A landscape with many valleys, sampled at points; each row gives a point and its height.
A ball rolls from a point to the lowest of its 2 nearest points, and stops where none of them is lower. Distance is the straight distance between rows; heights are no part of it.
z_326: -9,-10,-15,-27,-2,6,-7,5,-7,12,-15,6,5,14,-7,-18,-3,-9,18,-1,4,1,-21,2,-10,18  height 682
z_486: 6,-3,-6,12,-1,20,-10,-10,-10,1,-8,9,-1,13,2,-9,13,-6,14,-12,3,-4,-9,0,6,2  height 666
z_766: -2,-6,4,6,-2,-4,11,-3,5,-18,3,0,6,-8,7,3,-6,10,7,5,5,-9,13,5,2,1  height 463
z_957: -13,7,-4,-22,11,-14,5,14,-1,10,-5,-5,-5,13,-2,-9,3,-18,-1,0,1,14,-3,2,-14,3  height 141
z_376: -1,11,-11,-20,-1,7,-4,2,11,14,-7,-9,6,-5,-12,-2,-10,0,-21,5,-10,22,-12,-3,3,13  height 487
z_228: 4,-10,13,36,9,-14,2,5,-1,-10,4,0,-3,0,-2,9,23,11,0,-5,3,-11,12,2,1,-16  height 578
z_46: -4,-6,2,2,-2,-6,13,2,1,-8,4,4,0,-12,-2,-4,-8,0,-6,7,2,2,4,8,-4,-12  height 433
z_659: -7,-8,-9,-8,2,0,-13,-2,-13,3,-8,4,7,12,-3,-15,-3,-9,5,-5,8,-13,-3,3,-8,-7  height 342
z_383: -2,2,-8,-14,-8,8,0,-4,-1,2,-11,0,4,17,-5,-12,0,-4,18,1,-1,-6,-6,3,-9,16  height 665
z_179: 12,-1,5,2,-11,8,8,-2,-12,4,-7,18,2,9,-4,0,-13,-2,12,-4,2,9,-11,-8,3,14  height 484
z_500: 4,-16,3,20,-2,13,-4,-11,-7,-7,4,8,-3,-3,-2,4,12,-3,6,-12,14,-7,3,3,8,-15  height 725
z_900: 7,8,14,16,-4,0,-3,2,11,2,18,-6,-9,-13,1,20,3,18,4,-1,2,-3,10,0,6,-7  height 727
z_715: 4,5,8,17,-12,18,0,-1,8,6,9,-4,-5,-12,-4,23,0,13,-3,-6,3,-5,4,-6,11,-13  height 712
z_859: 3,10,0,-13,3,-6,-13,1,14,4,3,-9,10,-20,-4,8,-24,6,-17,13,-2,2,-3,-1,8,5  height 409
z_301: 0,-18,0,-11,-1,-21,5,4,-8,-8,-8,-4,0,17,0,-15,4,-6,-3,-5,3,-4,5,9,-22,-5  height 214
z_934: 11,4,-3,20,-9,14,-4,2,-3,4,-10,1,-4,-2,-5,5,-4,-12,2,-8,17,6,-6,-10,12,-2  height 629
z_230: 15,2,10,8,-9,-3,4,3,19,0,14,-7,-3,-25,-2,21,-6,20,-20,11,-8,10,1,-3,14,7  height 333
z_80: 0,18,-19,-17,-5,10,-9,4,4,15,-5,-3,-4,12,7,-11,-1,0,-3,2,-10,4,-14,2,0,8  height 595
z_393: 12,6,-2,2,-2,4,12,-6,5,-7,-1,11,6,8,4,0,-9,8,6,8,-2,-4,-2,-21,3,20  height 157
z_585: -6,7,-4,-1,-4,-3,-3,8,5,5,0,-9,-10,2,-5,-6,1,-9,-11,3,-1,10,-3,6,-6,-1  height 549
z_942: 5,6,1,-11,-9,-6,0,-2,-8,6,8,3,-2,2,-2,4,-12,-6,1,4,-1,0,-2,-1,-4,-5  height 526
z_516: -3,4,-3,-10,4,-16,9,6,-10,0,-11,-1,0,23,-3,-10,3,-14,9,2,-4,7,-1,4,-9,5  height 81
z_445: -3,2,2,21,5,-5,-9,2,5,1,7,-2,-8,-16,-1,8,8,3,7,5,10,-8,5,12,9,-21  height 770
z_783: 3,-17,7,20,-10,20,6,-3,-14,-7,-5,13,2,12,3,20,11,0,6,-12,2,-17,-3,-16,7,3  height 764
z_19: -5,-5,-16,-26,-3,-5,0,-1,-9,9,6,6,3,4,1,-11,-9,-5,-4,2,2,3,-6,-2,-9,-4  height 547
z_862: -5,-1,-12,-14,-5,4,-2,-9,0,2,0,1,0,-9,6,-4,-3,-3,6,0,6,8,2,15,1,-4  height 572
z_616: -8,-1,-11,-5,-8,12,-10,-6,-7,5,-6,-4,-1,-4,10,-9,7,-7,5,-7,-5,-4,2,13,-3,3  height 599
z_736: 1,9,4,1,-4,0,-17,-4,7,3,12,-7,6,-18,1,15,-11,12,-7,8,-2,-4,1,2,12,8  height 379
z_812: 11,4,-1,-12,-15,2,4,-2,-6,7,-2,4,6,0,-9,6,-20,-3,-1,3,3,14,-9,-7,2,7  height 508
z_592: 7,-5,5,17,-2,3,7,-1,-10,-2,6,19,-2,-2,1,4,-6,4,-6,-4,1,-1,1,-7,2,-10  height 415
z_306: 15,10,5,6,-2,13,-2,-5,8,8,4,0,5,-21,5,34,-5,18,-9,-2,-10,7,4,-11,19,11  height 646
z_526: 3,15,-5,4,-9,24,-4,-6,1,6,-2,4,7,3,0,6,-4,7,2,-1,-9,1,-6,-7,12,10  height 598
z_72: 0,-1,1,1,-1,-12,11,1,0,-9,-7,-7,0,10,-1,-8,6,-5,6,-2,1,2,12,5,-13,4  height 149
z_415: 1,-10,8,33,-4,4,12,5,-10,-1,1,4,-3,-6,4,19,17,1,-1,-9,-5,-5,10,-11,3,-8  height 292
z_286: -9,7,5,-13,8,3,-3,6,-3,5,-10,9,2,11,-9,-10,-14,-13,3,3,0,5,-14,4,-7,7  height 226
z_184: -5,7,-7,10,-5,5,-14,1,2,4,-2,-12,-5,-7,-3,0,3,-11,-4,-1,7,8,-2,9,10,-3  height 574
z_117: -8,1,-11,-11,8,-16,-5,6,5,2,1,-7,-5,6,8,-14,1,-1,-2,3,3,-12,6,2,-12,-9  height 227
z_880: -21,-9,-4,-39,22,-11,0,7,1,1,1,2,4,20,-2,-14,5,-10,0,-1,2,0,-8,1,-15,9  height 719
z_303: 5,-5,12,20,8,-17,7,0,-7,-15,7,5,-1,11,4,-1,9,10,-2,0,-8,-12,9,0,-1,-8  height 607
z_365: -8,-3,0,3,10,-2,-5,-1,-8,-5,-3,8,5,5,-8,-9,0,-12,0,1,6,3,-3,4,-4,0  height 281
z_431: -2,-16,6,9,9,-16,-6,-4,-1,-11,-2,-6,-2,4,-3,-8,20,2,2,-5,4,-8,10,19,-12,-14  height 809
z_112: -1,8,3,-18,12,-13,5,3,16,-2,13,-5,-4,-18,3,-4,-14,11,-16,17,-7,14,-4,3,4,-6  height 392
z_869: 4,11,3,-15,2,-1,10,-5,9,-6,8,-5,8,-14,-2,7,-17,14,-12,11,-11,22,0,4,14,2  height 412
z_814: 10,14,1,-10,3,7,10,-11,7,-4,-3,5,8,-4,1,9,-15,7,4,9,-7,17,-6,-2,14,16  height 435
z_845: 0,4,-3,1,-12,22,-11,-3,2,10,-11,-4,-5,-3,2,-10,2,-4,3,-11,-3,6,-1,1,-5,14  height 628
z_136: 6,-9,6,21,2,-8,-11,0,-12,3,-10,-4,-1,6,-5,-7,14,-11,1,-13,7,-12,7,-3,-11,-16  height 473
z_634: -7,3,8,-10,9,-22,10,8,2,-6,15,-3,-3,-15,2,-3,-7,3,-5,14,-5,11,3,11,-2,-13  height 410
z_521: -13,7,-6,-12,9,6,7,-3,13,-2,-3,-2,3,-6,1,-15,-3,4,-2,6,-6,-1,5,2,-10,6  height 510
z_21: 0,12,-9,-3,-10,9,-3,-2,8,2,-1,-5,-2,1,3,-1,-5,3,-9,7,-11,3,-5,3,5,9  height 573
z_690: -7,-2,0,2,-1,-9,-10,3,-4,1,2,-2,0,1,7,-6,1,-2,-2,4,-7,-21,7,3,-11,-3  height 284
z_919: 6,-20,-5,9,-5,10,-5,-14,-19,-3,-5,9,2,10,-4,-5,14,-11,6,-10,4,-10,-3,3,2,-11  height 698
z_729: -5,5,2,-25,1,-5,4,11,1,10,-11,-1,-3,5,-1,-10,-15,-10,0,-2,0,17,-7,3,-11,12  height 186
z_877: -12,-3,6,-35,17,-27,4,16,8,-4,15,-10,-3,-2,13,-15,-7,1,-11,12,-7,2,1,-6,-8,-1  height 134
z_89: -6,7,0,-19,5,-18,0,9,8,5,12,-10,-7,-4,10,-9,-4,2,-8,9,-9,0,5,-4,-11,2  height 174
z_625: 9,14,-6,-10,2,18,-1,-11,10,7,-6,3,9,-9,-11,6,-11,9,-12,3,-6,22,-10,-1,14,12  height 460
z_738: -2,-17,-15,-28,7,-6,1,3,-5,7,-15,8,0,26,-7,-22,6,-11,13,-3,7,-5,-17,1,-19,6  height 696
z_707: 3,-4,8,22,-13,20,-4,6,-1,7,3,-8,2,-21,-1,36,3,6,-3,-14,9,2,4,-16,22,-4  height 689
z_760: 8,4,-6,10,-11,21,3,-9,-9,2,0,10,3,12,3,9,6,7,14,-9,-3,-1,-3,-10,9,8  height 627
z_34: -10,-14,-1,-32,16,-19,1,12,-6,6,-11,4,-1,34,-3,-14,9,-15,2,-7,1,0,-12,4,-19,3  height 709
z_188: -2,7,9,-24,11,-11,16,-1,8,-15,8,-6,2,4,-5,-9,-10,-2,3,14,1,15,-1,-1,-4,10  height 169
z_7: 4,1,8,15,-7,-2,-4,3,-2,-2,-3,-5,-8,-5,-4,7,0,-13,4,-6,15,6,3,9,3,-9  height 600
z_322: -7,1,-5,11,7,-7,-7,-1,8,0,10,-4,-6,-7,4,-3,13,13,4,9,-4,-15,6,15,2,-16  height 785
z_631: 8,13,1,5,-7,20,2,-10,2,9,1,-1,6,-10,-5,21,-1,7,2,-7,-5,15,3,-9,10,11  height 623
z_394: 0,-5,8,31,0,0,8,9,-3,-2,9,10,0,-17,5,16,2,13,-6,-4,-2,1,7,-9,10,-8  height 362
z_449: -6,-6,-1,17,2,14,-17,-8,-2,1,3,2,0,-17,-1,3,6,-5,5,-3,10,-13,0,6,11,-14  height 749
z_699: 2,9,4,7,3,3,8,-3,8,0,2,4,1,-17,-5,10,-9,3,-4,4,2,8,4,-1,5,-5  height 436
z_123: -8,-1,3,8,7,-14,-2,0,3,-2,16,-7,-5,-2,-8,-6,16,7,-4,3,-1,-1,9,12,-9,-13  height 796
z_305: 10,-3,2,8,-12,3,12,-5,12,-10,12,1,1,-11,2,23,-4,12,-9,8,1,0,3,-11,13,9  height 287
z_743: -2,-1,1,22,-6,7,3,-3,-5,-2,-2,-4,-1,1,-1,8,17,-5,2,-3,-7,-10,9,-4,1,-1  height 191
z_503: 10,-1,2,13,-7,18,9,-3,11,-9,-1,10,0,4,1,15,-6,10,-1,-2,7,-7,-3,-16,10,14  height 223
z_966: -9,16,-12,-26,7,0,-15,5,12,12,3,-9,-2,2,8,-6,-3,-2,-10,8,-8,-1,-9,3,-1,8  height 612
z_411: -1,-4,-5,9,-2,8,-14,1,-14,5,-11,-3,2,8,-4,-19,3,-10,9,-17,12,-9,3,-3,-3,-14  height 408
z_860: 7,-4,-5,10,-6,-1,8,3,-13,-3,-8,14,4,8,2,-9,-12,0,3,-6,4,6,-1,-7,-1,0  height 454
z_665: -12,-7,3,-30,19,-28,9,7,1,-12,3,-3,-1,7,15,-14,-2,-5,0,11,-6,-5,3,5,-9,-3  height 92
z_517: -8,-11,-14,-14,6,-16,-7,7,-3,0,-10,-9,-2,22,4,-19,15,-4,-2,-8,4,-8,5,10,-16,-13  height 273
z_580: -2,6,4,6,-1,-2,-11,-4,2,2,10,1,1,-9,4,8,-3,1,1,10,-5,-18,3,-2,0,4  height 336
z_636: -2,3,8,-9,-7,16,-8,-5,5,-1,-5,2,0,3,-1,-5,-9,1,8,-5,1,-2,-3,7,-6,18  height 649
z_16: -1,2,-4,9,-5,-2,-2,-6,-6,-1,-4,-11,-2,12,0,-3,21,-7,10,-5,-5,-5,10,5,-7,3  height 60
z_960: 5,-14,4,33,7,-6,-11,-4,-9,-1,-5,-4,-5,1,0,-1,27,-1,3,-11,2,-20,8,2,0,-21  height 529
z_827: 8,7,13,21,-2,1,13,11,7,-1,1,3,-3,-24,3,24,-11,9,-9,-1,1,9,4,-5,11,-5  height 406
z_110: 13,-20,7,24,-8,14,1,-9,-18,-3,-16,5,-1,16,-2,5,21,-8,9,-19,0,-18,-1,-10,1,-10  height 732
z_964: -5,-3,4,-27,17,-18,19,4,4,-14,-1,0,-2,19,1,-22,-3,-3,2,9,-1,8,-1,1,-13,2  height 135
z_669: -4,3,0,-10,10,-4,11,-8,3,-12,-1,3,8,-2,7,-9,-7,7,11,7,-2,-10,11,-1,-6,6  height 490
z_192: 6,2,7,2,-2,-18,5,5,15,-7,20,-8,-3,-20,5,5,-8,15,-15,21,-7,6,0,1,10,1  height 367
z_883: 6,-5,5,27,-4,18,-4,0,-10,4,0,3,1,-10,-3,21,5,-7,1,-12,14,3,-2,-19,17,-2  height 659

Where does a ball stop that starts at each point below?
z_228 | z_516
z_715 | z_585
z_431 | z_516
z_942 | z_16

Call two points neighbours if one is among the 2 nearest of the other. Go from one point of each pair to the other, from neighbour to neighbour, staying as low as possible. Name the highest point that can't be avoided.
z_665 and z_16 | z_517
z_112 and z_585 | z_21
z_516 and z_16 | z_72
